Points, in no order, along strands that fork, close into loops and pass close to each other.
(in the rows, 128 means zero)
Two points are linked if the straight distance between their rows is under 98.2.
K_101: [107  96 111 121  77 117 165 147 138 109 133 145 119 112 128  99 101 100
  82 142  95  98 114 143 121 167 138  80 171  91  82 168 128 114]
K_718: [104 124 160 155  90 118 181 129  87  98 120  65 104  78 145 144  88 124
 113  99 131 110 125 113 143 169 123 155 121 105 122 139  60 101]
K_114: [136 150 167  93 149 155  98 110 131 124 133  98 173 149  98 141  88 138
 145 114 161  89 111  82 151 134  96 147  96 155 205 108 149 116]
K_763: [118 128 108 106 140 137 150 150 142 137 133 153 124 146 140 119 152 136
 150 130 117 147 162 125 123 105  96 138  73 145 129 124 154 127]
K_191: [128 153 147  84 157 128 126 147 146 157 142 134 151 110 144 114 109 139
 145 142 146 134 114  91 132 119  78 138  65 154 148 118 154  91]
K_90: [149 141 133 194 172 168 139 133  94 112 145  46 210 164 136 135 196 123
 122 129 117 153 153 140 116 131 119 174 153  72 140  92 102 207]
K_509: [113 148 146 117 179 128  79 129 123 182 124 145 120 160 114 143 142 140
 166 105 158 148  96 117 100  98 135 116 114 154 147  85 143 150]
K_447: [ 70 109 107 189 100  89 118 101 154 124  95 174  27 124 131 167 134 112
 188 121 169 108 139 153  91 123 193 111 133 137 108 149  71 138]
K_106: [130 113 148 118  90 123 125 118 154 140 164 154 152 144 112  89  96  91
  94 151 119 140 124 129 127 136 135  69 200 117 115 184 178 103]
K_592: [104 102 137 110  91  96 174 144 128 107 122 128  88  73 149 119  91 117
 117 129 111 106 129 150 120 142 125 104 125 110  94 161  98  90]
K_822: [106 122 104 140 125  90 146 146 160 120  94 164  52 121 145 139 143 121
 163 127 120 145 180 154 112 106 125 139  75 129 125 141 101 115]
K_262: [111 150 151 163 169 120 111 144 109 157 102 135  71 143 129 164 157 131
 197 102 146 158 113 134 104 100 135 139 110 149 139  90  84 120]
K_80: [176 103 129 115 154 157 126 112 116 149 159 122 176 165 141  86 206  96
  94 156  72 199 141 157 126 110 112 115 179 108  90 173 180 183]
K_420: [163 137 142  84 169 159 116 122 139 166 156 145 187 164 151  93 174 131
 120 164  94 178 133 134 122 103  95 112 124 136 123 154 217 161]
K_982: [ 98 118 147 160 108 117 186 142  99 109 105  85  87  86 145 151  97 124
 132 111 115 131 148 153 131 159 124 151 118  98 104 141  47 108]
K_868: [182 134 128 148 168 165 132 122 106 127 154  79 212 152 149 102 214 128
 114 145 105 159 160 152 130 108 111 171 147  87 110 112 155 229]
K_716: [117 128 142  79 132 110  79  87 136 161 134 147 117 111 104 148  88 140
 172  83 199  83  86  78 116 105 130 102 103 164 179  91 147 122]
K_89: [165  96  70 115  71 148 131 131 132  79 142 137 149 136 110 109 130 139
  44 179  88 126 132 151 159 162 149 111 186 103  88 139 145 145]
K_787: [ 99 148 195 147 132 124  86  95 122 157 127 124 122 160  83 139  75 129
 165  88 182 103  73 119 112 117 164 110 176 162 143 122 128 121]
K_769: [112 114 119 162  91 110  89  99 175 165 153 188 111 175  94 109 133  85
 127 136 131 147 135 121 100 131 158  70 171 129 132 159 158 128]
K_565: [ 91 106  68 136  96 113 166 170 170  99 125 175  64  98 138 139 133 105
 112 153  82 111 177 162 128 143 133 122 112 101 115 181 103 118]
K_706: [120 163 143 145 212 146 129 159 122 134 111  91 137 123 140 162 175 128
 184 116 114 143 119 104 111 120  92 160  92 141 193  75 102 128]
K_312: [ 83 120 155 170  92  98 114  85 126 146 113 142  62 119 112 151 100 117
 188  96 204  85  95 129 104 114 194  96 156 161 116 142  98  96]
K_951: [ 84 130 146 170 139 110 147 155 115 168 113 141 101 154 135 125 151 124
 171 109 117 171 135 162  90 105 144 118 137 136  98 148 100 120]
K_744: [116 157 139 148 190 150 147 152 117 131 121  79 158 126 143 142 155 131
 155 126 120 142 130  99 127 138  83 168  98 124 177  97 100 123]
K_614: [155 106  73 137 121 158 151 140 101  99 144  99 176 164 134 104 159 151
  78 142  96 153 175 153 159 136 120 152 136 105  97 112 137 182]
K_364: [ 74 109  82 184  96  94 123 127 174 138 111 198  44 133 126 149 154  98
 165 142 142 126 150 147  95 125 180 107 132 121 122 168  83 135]
K_739: [157 156 114  97 131 116 173 133 107  87 100 111 100  15 170 143 117 140
  91 147 126 122 133 107 150 160  96 177  77 122 114  99  73  76]
K_954: [113 136 158 131 121 123 160 138  93 129 126  84 133  91 139 129  84 128
 123 119 133 119 113 104 136 152 106 145 112 111 126 134  83  94]
K_213: [130 105  78 121 104 136 167 150 109 104 131 116 145 136 138 107 131 150
  79 143  98 127 161 139 150 148 119 147 119 109  84 118 120 154]
K_602: [140 132 117 109 106 108 185 150 103  77  91 106  80  43 158 143 111 131
  88 136 116 115 124 125 135 165 104 166  92  90  89 107  64 103]
K_457: [147 148 125  69 141 136 147 157 121 127 139 113 179  76 164 107 108 165
  88 160 137 118 110  91 162 144  95 158  84 142 126 100 140 102]
K_45: [ 64 111 129 188  91 113 163 131 135 124 122 124  83 147 117 138 112 104
 145 108 107 134 159 169 124 133 159 117 146 118  94 176  79 129]
K_411: [160 121 131  67 135 135 125 135 144 150 170 152 166 137 141  78 123 111
  73 179 100 172 108 134 129 133 120  83 178 116  94 162 200 120]
K_266: [148 136  99 175 126 144 154 139  85  89 131  61 180 147 137 124 118 156
  78 122 110 125 143 113 167 149 126 175 125  85 129  93  92 174]
K_295: [112 156 167 178 187 136 145 175  95 165 112  95 140 137 149 139 181 118
 181 120 115 168 117 142 101 124 114 151 147 127 133 120  90 121]
K_406: [ 93 134 132 168 141 119 120 150 121 161 106 147  88 169 122 152 154 126
 184 106 140 162 139 152  94 101 145 126 121 146 108 111  99 136]
K_451: [104 123 181 145 102 135  96  71 135 135 132 119 122 162  80 134  81 127
 156  74 178  90 104 115 120 118 163 105 172 158 149 142 142 127]
K_895: [169 165 110  84 133 132 132 167 110 112 121  99 178  71 152 119 124 174
  59 148 120 106  80  86 165 151 119 173  97 128 117  69 116 111]
K_203: [106 107  86 131 101 133 105  87 148 111 119 174  84 166  87 161 126 139
 152  92 146  96 160 106 142 116 149 117  86 148 162  93 140 169]
K_708: [160  92  42 116  86 159 136 145 136  85 146 154 154 153 111 104 163 144
  47 179  76 140 172 158 166 159 136 127 171 111  95 136 141 156]
K_141: [111 123 126 108 104  76 141 126 171 158 136 175 109  71 145  94  97  97
 148 128 143 106 123 121  98 105 116  67 121 134 117 178 144  57]
K_227: [131 166 162 116 225 141 126 160 138 189 110 132 159 103 157 133 201 136
 189 137 114 163 105 103 101 103  76 163  93 135 170  96 159 120]
K_610: [109 122 101 129 100 118 120 123 173 148 147 185 114 148 118 109 128 109
 133 136 116 133 151 122 119 115 126  86 116 135 135 154 165 114]
K_71: [170 127 141  98 152 176  85  92 118  98 143  91 196 184  89 142 103 151
 112 143 156 133 132 136 169 120 100 145 115 155 191 118 177 178]
K_200: [141 132 151  96 144 131 134 136 115 146 147 106 174 140 145  91  96 131
  93 153 124 156 105 120 129 134 117 111 149 110 106 151 158 133]
K_23: [ 81 115  63 180  80 103 121 134 181 138 129 216  57 129 119 142 149  91
 140 138 122 119 170 139 109 136 166 118 127 103 145 182 106 136]
K_655: [140 159 152  96 202 152 135 164 133 182 126 124 182 122 160 118 185 142
 161 144 112 156 117 108 123 114  75 158  77 131 151 113 180 135]
K_915: [150 125 138  72 161 146 128 140 136 170 158 144 178 142 157  83 156 124
  99 165  94 175 118 130 116 115 101  99 144 121  96 157 209 140]
K_554: [141 112  93  93  93 100 157 129 165  74 108 156  64  27 175 143 113 120
 119 142 116  86 182 166 130 145 118 132  73 126 118 162 103  75]
K_884: [130 128 156 164 171 150  65 101  97 162 137 137 129 196  78 158 139 115
 151  90 143 150 105 169 111 103 177 116 176 158 124  99 140 189]
K_107: [ 97 141 170 166 118 103 107 101 113 158 114 131  71 113 109 162  95 127
 204  96 191 101  80 127 107 113 161 108 145 161 121 117  83  93]
K_188: [149 160 103 143 124 116 164 168  80  93 105  79 138  75 146 136 128 153
  61 131  99 110 106  92 164 146 123 178  99  96 115  74  70 120]
K_142: [168 109 114 136 144 161 104  98 132 144 158 138 155 188 111 104 212  94
 118 141  81 195 155 164 129  96 107 121 159 129 124 162 193 188]
K_276: [160 140 147 145 182 174 122 130 111 147 141  82 204 165 130 120 217 117
 152 123 109 162 154 157 111 105  91 158 145 104 134 115 164 217]
K_129: [125 143 151 134 142 113 157 138 124 115 109 112  78  66 159 149 108 123
 161 124 125 154 155 134 118 133  95 151  89 122 129 133  65  73]
K_764: [154 160 138 119 176 130 131 158 104 129 131  76 212 118 164 122 145 146
  78 159 114 134 102  71 159 153 115 167 121  96 147  95 123 136]
K_960: [138 118 126 107 102 102 173 126 137  86 104 127  64  39 171 144  99 120
 123 129 120 113 176 152 128 149 108 143  84 113 113 146  74  87]
K_980: [102 125 132 167 118 108 178 145 118  93  91 102  56  89 155 158 116 126
 152 110 112 150 185 164 125 147 120 165  98 108 113 140  48 114]
K_742: [134 106 121  94  62 137 151 120 134  84 142 128 145 108 135 114  98 145
 112 114 139  71 156 110 163 143 126 128 105 151 136 146 145  96]
K_308: [150 109 129 154 133 151 101  86 126 139 156 124 155 205  89 114 168  99
 113 126 102 193 148 168 119 105 130 114 168 135 125 163 169 176]
K_167: [158 120 130 121 134 157 121 103 114 120 148 106 178 182 115 103 124 133
 104 148 119 165 149 143 149 128 114 129 147 131 129 145 167 165]
K_887: [117 135 105 101 115 117 105 113 159 142 132 182 112 145 122 122 118 138
 155 125 151 116 138 100 124 103 114 107  75 165 151 111 164 127]
K_460: [122 138 157 122 149 111 171 169  97 147 122  97 130  84 154 111 103 124
 112 140 119 149  90 112 112 144 100 131 128 100  94 123  81  99]
K_311: [ 93 134 150 146 121 114 146 136 119 141 125 114 108 129 129 132 101 121
 157 109 128 139 134 132 114 120 118 124 115 140 122 148  98 110]
K_330: [152 117 146  82 108 123 116 121 139 137 163 144 160 133 127  71  83  99
  79 172 115 146  93 129 129 133 122  64 202 118 106 187 187 108]
K_265: [202 159 135 134 126 126  94 141 100  94 113  53 206 121 122 134  99 166
  32 142 117  99  90  98 182 125 154 164 165  81 134 101 127 133]
K_41: [ 86  98 133 142  90 106 175 145 131 126 125 139  99  98 137 117  91  94
 112 127 103 114 123 157 102 156 139  88 158 102  80 180  99 102]
K_300: [131 129 112 103 132 129 164 161 102 123 133 117 152 123 151 107 125 148
  95 146 110 134 137 123 143 143 106 144 107 114  92 117 127 137]
K_120: [132 140 117 127  98 111 169 151  89  96 106  89 114  75 152 136 109 145
  79 123 107 106 106 105 152 152 117 168  97  97 101  93  73 109]
K_675: [100 114 120 165 108  74 114  90 151 120  83 164  28 100 148 167 118 122
 196 116 173 120 136 151  94 122 168 114 113 144 123 137  69 111]
K_881: [ 97 141 155 164 153 132 145 157 107 148 117  93 119 141 135 141 129 125
 169 109 128 160 127 132 116 129 110 144 120 130 130 121  81 116]
K_882: [127 121 117  96  92  95 133 121 170 152 155 170 127  93 132  88 102 108
 132 131 145  90 121 110 122 118 113  60 138 137 136 176 175  65]
K_670: [106 167 189 106 169 119  86 128 131 178 139 114 146 129 114 148 102 124
 178 121 166 125  65  92 109 116 112 120 121 149 170 118 129  85]
K_953: [119 130 124 170 153 103 111 122 122 113  67 142  14 114 146 185 146 134
 212 111 162 143 152 157 111 120 162 164 112 147 136  71  55 127]
K_236: [ 88 123 162 157  84 106 131  90 139 138 121 132  85 119 111 141  99 124
 173  81 165  86 123 121 111 114 152 106 135 151 139 157 115  93]
K_169: [114 122 135 106 110 128 138 129 138 136 152 131 153 142 134  94  94 125
 113 137 116 132 136 124 128 128 111  99 136 130 113 164 155 111]
K_518: [115 125 109 139 115 134 115 111 143 135 139 146 126 185 107 112 128 124
 132 121 113 147 152 126 120 116 122 108 123 137 132 142 150 147]
K_87: [126 151 129 123 215 152  98 153 124 150 121 126 129 133 122 176 171 135
 178  96 125 129 116 102 120 107 101 159  86 142 199  48 124 151]
K_196: [106 175 181 186 191 153 108 163  92 168 125  85 147 168 121 163 177 113
 192 115 124 151  89 148 102 119 133 141 160 142 135 113 100 129]
K_458: [118 121 112 104  81 130 145 115 155 107 137 146 120 105 133 131 105 142
 136 122 141  83 169 112 153 125 110 130  74 163 150 146 144  96]
K_394: [125 163 163 139 217 157 109 166 117 192 108 130 162 130 137 146 220 130
 198 118 115 150 101 124  92 100 102 151 125 130 158  88 150 162]
K_671: [151 147 144  80 180 152 117 146 137 171 143 133 190 154 148 106 176 142
 143 149 117 159 126 122 124 109  87 132  95 137 129 127 205 154]
K_648: [156  85 103 113  65 139 138 117 130  74 141 136 153 126 106 104 105 129
  53 165 109 104 127 141 159 160 158 104 199 104 100 162 154 128]
K_900: [203 107 122  86  87 144  97 116 106  76 127  96 189 117 125 105  96 195
  41 158 133 110  96 120 185 126 154 141 172 127 123 134 160 150]
K_618: [201 149 114  76 127 132 106 147 125 113 122 108 184 127 141  94 134 169
  38 177 106 141  50 127 144 118 139 115 163 101  71 110 175 151]
K_249: [113 120 132 116 112  83 143 131 165 150 125 165  91  72 156 117  96 109
 155 125 138 121 136 137 100 103 115  90  97 135 118 162 113  72]
K_568: [148 106 108 156 150 168 123 110 118 113 149 106 168 198  99 119 192 119
 127 111 107 167 180 171 126 107 102 152 127 124 138 119 163 207]
K_198: [124 112 134 132 147 126  58  86 130 174 146 177 118 192  90 128 162 100
 141 119 144 170 100 124  97 109 169  77 175 165 124 118 171 178]
K_544: [ 97  92 102 161  50 138 159 114 170 106 142 160 103 126 105 132 112 101
 113 113 113  64 175 143 144 152 164 102 153 110 138 199 133 104]
K_60: [ 73 111 130 177  77 130 155 109 126 120 121 109 107 161 107 138 100 122
 137 101 118 121 166 148 134 138 150 130 138 119 116 163 100 134]
K_445: [101 127 126 153 110  81 136 118 156 126 101 151  42 102 150 153 120 125
 177 114 145 136 160 150 100 107 138 126  91 134 124 140  83 103]
K_440: [ 69 121 151 196 119 115 172 160  98 134 110 104  82 136 134 141 118 114
 161 108 111 154 143 181 108 140 143 132 155 121  76 156  54 117]
K_636: [142 166 135 113 183 118 138 161 103 129 122  78 196  83 163 129 135 140
  81 166 120 124  89  58 155 157 108 164 102 109 158  91 116  94]
K_776: [ 97 165 180 158 155 120  90 119 101 165 126 123 108 137  98 166 101 123
 191 104 178 109  63 117 113 119 160 115 156 160 145 105  96  94]
K_69: [146 149 127 119 162 122 179 140 112  97 102 100  97  36 172 142 119 129
 122 142 114 150 152 106 147 153  83 183  73 118 135 101  62  88]
K_558: [129 111 134 150 153 141  55  71 115 156 147 144 123 195  73 150 135 108
 124 100 146 162 102 155 119 102 175  99 183 163 132 112 154 194]
K_737: [ 89  93 118 168  60 130 156 106 147 103 136 132 108 146  98 128 101 112
 117 108 113  92 175 138 141 144 153 115 141 119 126 180 124 123]
K_825: [197 135 104  60  88 134 103 135 136  92 126 119 169 113 139  86 122 177
  35 176 115 124  63 121 149 133 146 107 176 124  86 120 168 136]
K_217: [146 102 137 165 145 148  68  71 123 142 155 133 129 213  75 135 169  90
 124  99 119 187 119 180 117  95 161 114 182 151 137 140 156 189]
K_301: [164 127 111 111  66 117 135 135 101  78 108  97 144 112 124 104  98 158
  47 131 115  77  74 122 143 147 148 123 157 100  65 119 129 123]
K_889: [123 134 114 114 138 143 150 146 121 133 134 114 151 148 145 114 130 139
 132 135 117 144 149 118 139 129  88 150  90 137 128 118 144 134]
K_110: [150 147 154 107 189 114 175 151 121 133 102 120 101  38 180 125 133 131
 136 146 111 178 112 108 107 148  86 158  93 103 114 116  78  64]
K_863: [115 149 167  99 138 103  88 103 142 171 137 142 120 117 115 128  88 135
 180 105 189 103  82  92 102 104 118 104 111 160 159 119 141  97]
K_786: [127 123 131  99  85  86 121  88 176 152 147 176 127 104 127  95 101 112
 144 115 182  70 115  84 116 108 134  61 136 157 157 172 186  73]
K_418: [137 123  81  73 114 110 177 172 135  89 105 153  98  55 164 111 137 144
  89 165 106 119 117 144 126 153 105 143  86 128  73 114 110 103]
K_492: [103 126 136 150 100 118  95  94 148 153 143 158 117 181  98 116 114 112
 141 115 132 146 132 129 108 117 151  82 161 146 132 155 154 134]
K_585: [127 133 140  90 199 143  62 121 120 180 132 147 142 157 111 159 127 145
 158 101 161 120 100  97 122 103 128 119 107 153 180  52 155 167]
K_462: [109 174 181 178 180 140  81 148  92 171 132 103 137 179 102 166 137 115
 175 103 152 137  79 147 116 120 155 128 165 152 139  96 105 131]
K_741: [117  88  97 140 109 148  83  71 133 118 131 161 105 186  68 152 119 127
 134  90 144 114 155 127 143 117 154 114 124 147 167  91 149 189]
K_689: [184 177 135 135 170 124 106 156 105 115 126  56 215 113 148 131 128 156
  46 158 104 122  85  86 158 134 139 162 145  73 133  85 131 134]
K_768: [137  85  95 107  50 150 159 123 128  63 140 124 144 113 128 118 102 155
  81 124 119  66 172 124 178 167 151 126 137 140 121 149 136 114]
K_215: [132  92  52 136  78 154 140 140 157  94 151 171 132 161 102 123 151 122
  86 165  83 124 200 158 168 165 138 132 148 115 117 157 139 143]
K_781: [128 138 135 177 174 104 115 143 100 129  74 153  26 126 143 178 173 132
 220 119 153 161 128 166 106 103 163 160 129 140 117  72  63 123]
K_792: [130 140 143  95 115 150 124 113 131 116 138 113 144 125 118 128  89 141
 152 111 160  96 136  89 152 130  96 149  73 160 175 115 147 106]
K_92: [117 152 159 110 172 137 125 140 128 163 138 106 155 128 140 124 113 136
 155 133 137 137 110 100 116 130  88 135  88 142 149 124 130 106]
K_952: [179 127  99  79 137 144 132 145 118 119 139 125 170 138 150  81 169 152
  48 179  88 159  84 140 131 127 133 111 166 102  61 124 179 159]
K_526: [ 89 131 155 188 142 108 167 173 107 153 107 129  80 142 135 130 156 117
 179 122 112 173 140 188  89 113 141 135 156 123  69 150  73 109]
K_396: [158 115  94 154 145 164 142 122 103 112 146  96 184 179 130  93 199 130
 112 135  98 167 179 162 132 117 107 158 136 102 109 124 147 208]
K_228: [140 164 151 175 192 110 113 146 100 146  91 149  49 118 146 175 169 128
 231 126 145 161 104 142  93 102 146 153 126 144 127  80  61  97]
K_291: [111 119 126 111  87  83 124  85 167 143 134 168 100  98 124 123 105 120
 164  97 189  71 118  94 106 111 138  77 117 160 152 152 154  88]
K_541: [169 124 148  92 134 133 110 123 107 128 145  96 193 145 144 100  95 138
  68 168 131 142  93 116 157 131 129 118 168  99 111 145 158 151]
K_993: [123 147 147 109 203 149  75 132 122 162 126 118 142 145 104 174 138 134
 167  99 140 116  99  97 126 114 115 141 106 152 204  50 124 147]
K_387: [ 87 132 133 177 148 118 102 127 100 160 110 158  79 173 106 155 148 124
 185 105 158 141 105 153 101 107 176 120 151 153  92  93  99 149]
K_652: [188 122 121 114 151 157 123 117 111 117 153  87 207 166 140 112 152 145
  81 165 126 170 139 142 160 125 115 141 140 114 122 139 168 189]
K_376: [115 128 110 106 144 114  89 108 162 162 140 200 116 158 118 110 145 125
 154 132 146 145 124  96  92 101 123  86 112 152 141 112 183 136]
K_985: [118 119  71 126  90 107 100 117 190 152 144 218 103 145 121 120 151 102
 137 150 153 120 146  99 115 129 134  81 113 136 150 144 170 124]
K_891: [153 176 130  85 163 122 131 154 109 121 117  90 190  52 155 125 118 154
  60 163 120 101  74  61 163 155 113 176  99 119 147  83 118  84]
K_970: [ 96 106 142 146  73 112 148 115 158 141 142 152 113 126 109 106  95  90
 117 118 121 107 129 138 117 138 152  69 180 117 118 198 139  87]
K_130: [ 85 112  80 179  61 114 140 117 182 123 130 186  70 120 113 143 128  88
 133 125 120  85 171 141 123 140 172 107 133 105 143 195 112 123]
K_989: [167 129 153 100 158 176  89  97 125 110 131  83 190 172  87 152  92 151
 130 125 158 101 118 105 171 134 101 153 108 150 222  96 168 152]
K_389: [118 133 126 149 149 117 175 158 127 110  93 109  70 101 160 142 142 134
 162 120 113 166 182 144 125 130  97 175  81 120 129 120  75 111]
K_710: [123 111  79  85  81 119 173 154 156  77 124 159  92  69 163 130 124 134
 109 156 106  82 178 149 149 147 117 133  81 139 112 143 115 106]
K_461: [134 155 111 168 130 131 155 149  75  90 118  49 157 107 138 135 112 148
  84 121 104 114 126  82 169 157 129 184 112  87 138  83  66 136]
K_347: [116 168 177 109 186 126 114 136 134 166 127 104 154  99 132 143 116 125
 163 132 143 135  83  78 115 130  86 144  92 153 183 117 109  69]
K_790: [110 117  86 111  82 109 143 126 172 108 129 176  89 107 142 134 124 130
 148 133 121  91 183 128 143 124 121 125  65 151 140 155 135 100]
K_175: [116 152 157 139 199 144  87 155 108 182 122 132 135 163 120 153 177 128
 180 105 135 150 103 129  95 102 123 132 127 144 153  80 130 158]
K_845: [142 140 139 146 192 173  96 136 115 146 136 114 163 174 106 150 200 126
 165  85 117 149 146 156 108  98 114 156 132 126 167  70 148 218]
K_721: [111 142 185 183 145 149  81  92 100 147 129  89 141 190  67 150  94 114
 152  88 157 133  88 159 125 126 174 129 204 154 129 124 121 153]
K_416: [183 106 112  84  72 137 120 125 115  74 135 115 179 110 130  89  95 168
  49 158 126 106  97 115 168 145 148 116 171 129 108 137 163 127]
K_83: [159  80  99 121  48 154 149 115 115  62 137 105 159 132 115 114 102 166
  60 136 117  81 156 130 183 153 164 134 152 126 111 140 133 139]
K_832: [117 112  70 104 115 102 163 171 182  97 115 197  59  66 166 123 144 107
 121 165  92 115 170 170 117 139 117 116  94 105 111 171 108  92]
K_771: [104 105  76 139  92 136 157 140 151 104 140 157 118 160 116 116 134 119
 109 141  83 128 189 147 149 143 135 126 123 117 113 151 133 136]
K_962: [143 127  78  81  75 116 166 160 134  72  98 136 106  73 149 112 130 158
  66 156 107  86  93 133 137 158 125 136 108 128  64 110 108 111]
K_860: [119 121 128 159 137  85 104 101 142 113  71 155  14  99 160 178 126 132
 212 119 172 134 157 163  95 122 168 146 105 144 118 103  51 111]
K_254: [148 156 144 120 178 112 176 157  97 115 100 101 110  38 167 131 135 130
 104 144 101 159 105  94 130 156  95 170  94  94 121 103  61  82]
K_593: [ 96 127 143 178 151 139  82 110  93 160 130 145 105 193  84 160 137 118
 164  97 157 148  99 154 109 106 187 114 173 162 105  91 119 168]
K_634: [127 118  99 111  92  95 145 113 173  94 117 159  60  60 163 147 112 126
 151 124 135  91 189 149 127 126 119 128  56 140 143 155 113  85]
K_894: [140  82 130 144  68 155 154  88 115  79 143 100 151 151 102 113  82 140
  88 125 121 101 155 132 163 152 149 133 163 121 124 161 146 141]
K_226: [146 122  88 101  49 114 151 144 128  71  99 124 126 102 129 108 123 161
  50 141 105  67  77 124 132 161 147 124 136 113  68 117 122 115]
K_669: [ 89 113 144 148  79 100 145 109 146 137 133 141 100 115 124 122  93 109
 149 100 144  99 139 125 118 122 144  96 135 132 124 178 119  93]
K_317: [123 104 128 105  74 122 161 132 115  95 136 118 135 110 130 101  81 121
  80 129 118  92  96 125 134 163 138  97 164  95  81 153 137 116]
K_728: [205 124 134  89 149 141  99 114 111 110 148  83 209 146 138 103 126 151
  54 182 137 163 106 144 175 105 137 136 160 113 115 150 167 173]
K_798: [205 137 126 112 100 135  96 128  95  83 121  75 193 117 122 116  88 190
  36 140 128 103  98 114 186 123 153 163 160 105 123 109 135 143]
K_795: [120 143 127  95 124 120 114 115 150 134 125 150 105 116 128 142 109 139
 164 111 158 115 139  94 128 106  93 137  56 158 163 104 138 109]
K_582: [118 109 110  98  89 116 171 144 131  98 124 132 117  74 153 123  98 126
 113 138 123 103 143 136 141 149 117 132  99 124 102 145 113  96]
K_824: [139 153 138  71 151 142 126 142 130 129 146 104 178  97 144 116  97 147
 116 152 148 111 112  71 157 143  80 161  73 151 153 110 145  93]
K_491: [121 147 142 194 184 165 145 155  99 125 135  47 189 162 135 140 178 122
 146 114 114 148 138 121 118 145 115 165 148  99 161  88  89 173]
K_750: [136 101 118 119  65 133 136 129 164 120 163 166 147 123 104  95 100  94
  88 152 115 100 138 131 143 156 143  71 189 113 122 186 177  96]
K_638: [118 120  85 112 142 127 155 167 157 124 118 173 105 141 145 106 186 139
 145 142 100 150 184 135 129 107  98 151  73 136 119 128 164 140]
K_333: [114 108  94 139  94 108  80  88 178 170 147 218 101 161  95 124 148  88
 140 147 165 139 124 102 100 136 156  73 161 136 146 134 163 145]
K_791: [114 123 130 120  94  72 125  98 161 138 122 157  78  80 148 138 100 113
 177 107 171  93 133 117 103 104 132  97  93 151 142 159 120  80]
K_814: [142 146 159 109 163 100 158 137 145 140 108 135  74  46 169 132 110 124
 157 128 124 170 145 134  97 131  97 143  89 118 114 133  79  51]
K_22: [125 149 170 104 154 133 125 140 120 161 145  94 181 127 144 110 100 131
 117 147 136 142 108 101 133 142  95 130 118 121 134 138 142 109]
K_386: [144 136 107 183 146 161 151 128  93 102 139  50 192 171 129 123 152 141
 108 115 118 150 168 135 145 142 121 181 138  83 132  99 100 192]
K_349: [ 86 110  76 145 101 119 156 159 154 108 124 167  85 137 128 125 140 114
 128 139  86 128 188 158 129 126 130 132  98 112 118 160 119 124]
K_785: [142  87  95 115  46 153 144 120 152  91 149 159 142 119 108 107 110 118
  74 154 111  83 152 138 157 171 152  99 183 116 124 174 159 107]
K_283: [112 121 121 112 153 115  67 103 142 185 140 200 112 176 118 114 169 113
 156 126 149 166 102 104  80 100 144  73 140 152 124 111 176 163]
K_986: [127 138 157 112 183 115 163 164 111 162 117 115 129  68 169 120 127 129
 140 145 114 173 100 111 106 136  89 143 101 111 115 130  94  82]
K_431: [120 135 172 112 109 140  92  89 134 133 136 119 128 139  94 145  77 136
 158  76 176  78 108  87 130 117 122 131 123 153 191 124 153 114]
K_735: [115 146 192 168 169 155  77  99  97 138 132  90 150 176  66 179  88 118
 158  87 162 105  79 139 136 125 171 138 195 151 176  97 115 146]
K_429: [146 110  97 146 148 155  96  95 127 121 142 138 137 209  84 136 181 120
 137  98 105 157 165 161 128 102 120 135 124 145 149 101 167 207]
K_829: [108 117 162 100 116 121  91  68 122 139 131 139 100 114  95 163  82 139
 169  61 204  61  94  82 122 116 158 119 127 159 192  95 142 119]
K_758: [159 123 120 109 134 166 102  93 127 115 154 112 168 192  93 120 122 136
 114 133 130 148 148 137 146 117 104 129 120 151 156 131 180 167]
K_519: [147 155 154 143 190 173 115 144 114 162 130 111 184 155 119 128 226 114
 181 112 104 148 146 144 106 102  94 159 135 116 146  94 165 204]
K_714: [172 118 116 102 159 143 142 134 102 143 144 111 183 154 159  83 180 121
  70 164  82 177 109 148 125 127 119 114 172  83  69 148 177 176]
K_46: [114 118 172 166 123 144  83  73 124 138 129 109 129 187  68 137  87 121
 136  88 154 130 109 148 123 120 171 113 181 155 143 140 142 161]
K_96: [136 102 102 148 139 163  82  76 124 119 137 142 124 199  68 150 145 120
 123  86 121 139 168 150 133 100 150 119 129 145 162  84 156 208]
K_453: [ 87 111 117 146  76  94 163 136 166 136 132 169  84  86 131 122 100  84
 120 124 116  92 130 153 104 139 150  73 158 100 111 196 121  75]
K_591: [104 163 184 158 179 137  62 114  87 166 131 107 139 164  81 176 108 121
 170 103 173 106  62 131 130 121 167 119 186 153 154  88 111 122]
K_516: [111 116  99 121 144 112 170 162 149 117 102 162  69 116 159 117 174 137
 157 136 102 155 198 153 119 105 103 156  67 119 117 134 123 123]
K_574: [142 123 143  95  80 118 145 138  98 101 120 101 156  98 142 100  83 137
  60 133 130  84  71 107 135 153 138 119 157  90  75 128 130 112]
K_250: [142 141 197  92 135 144  92  88 132 128 145 100 180 146 102 135  69 138
 143 100 184  76  97  75 140 123 112 142 136 153 198 137 171 106]
K_995: [125 109  80  76 132 106 183 175 160  94 109 176  74  67 170 112 147 129
 110 170  93 130 146 158 122 146 106 131  85 118  86 136 124 102]

A piece is two or more points that can be reached from each other along the links. Count, over all rows, the pieces, the separate loops (a circle has one, a figure eight two, a Y none), the forks (points with three links) and the tips (points with one).
pieces => 5
loops => 7
forks => 12
tips => 8

A fork is a point with three links, a tip a point with one. Leave the first point through the second and follow the links. Name the first fork or tip that comes.
K_798 / K_265 => K_92
K_200 / K_541 => K_114
K_954 / K_718 => K_110
K_330 / K_106 => K_41
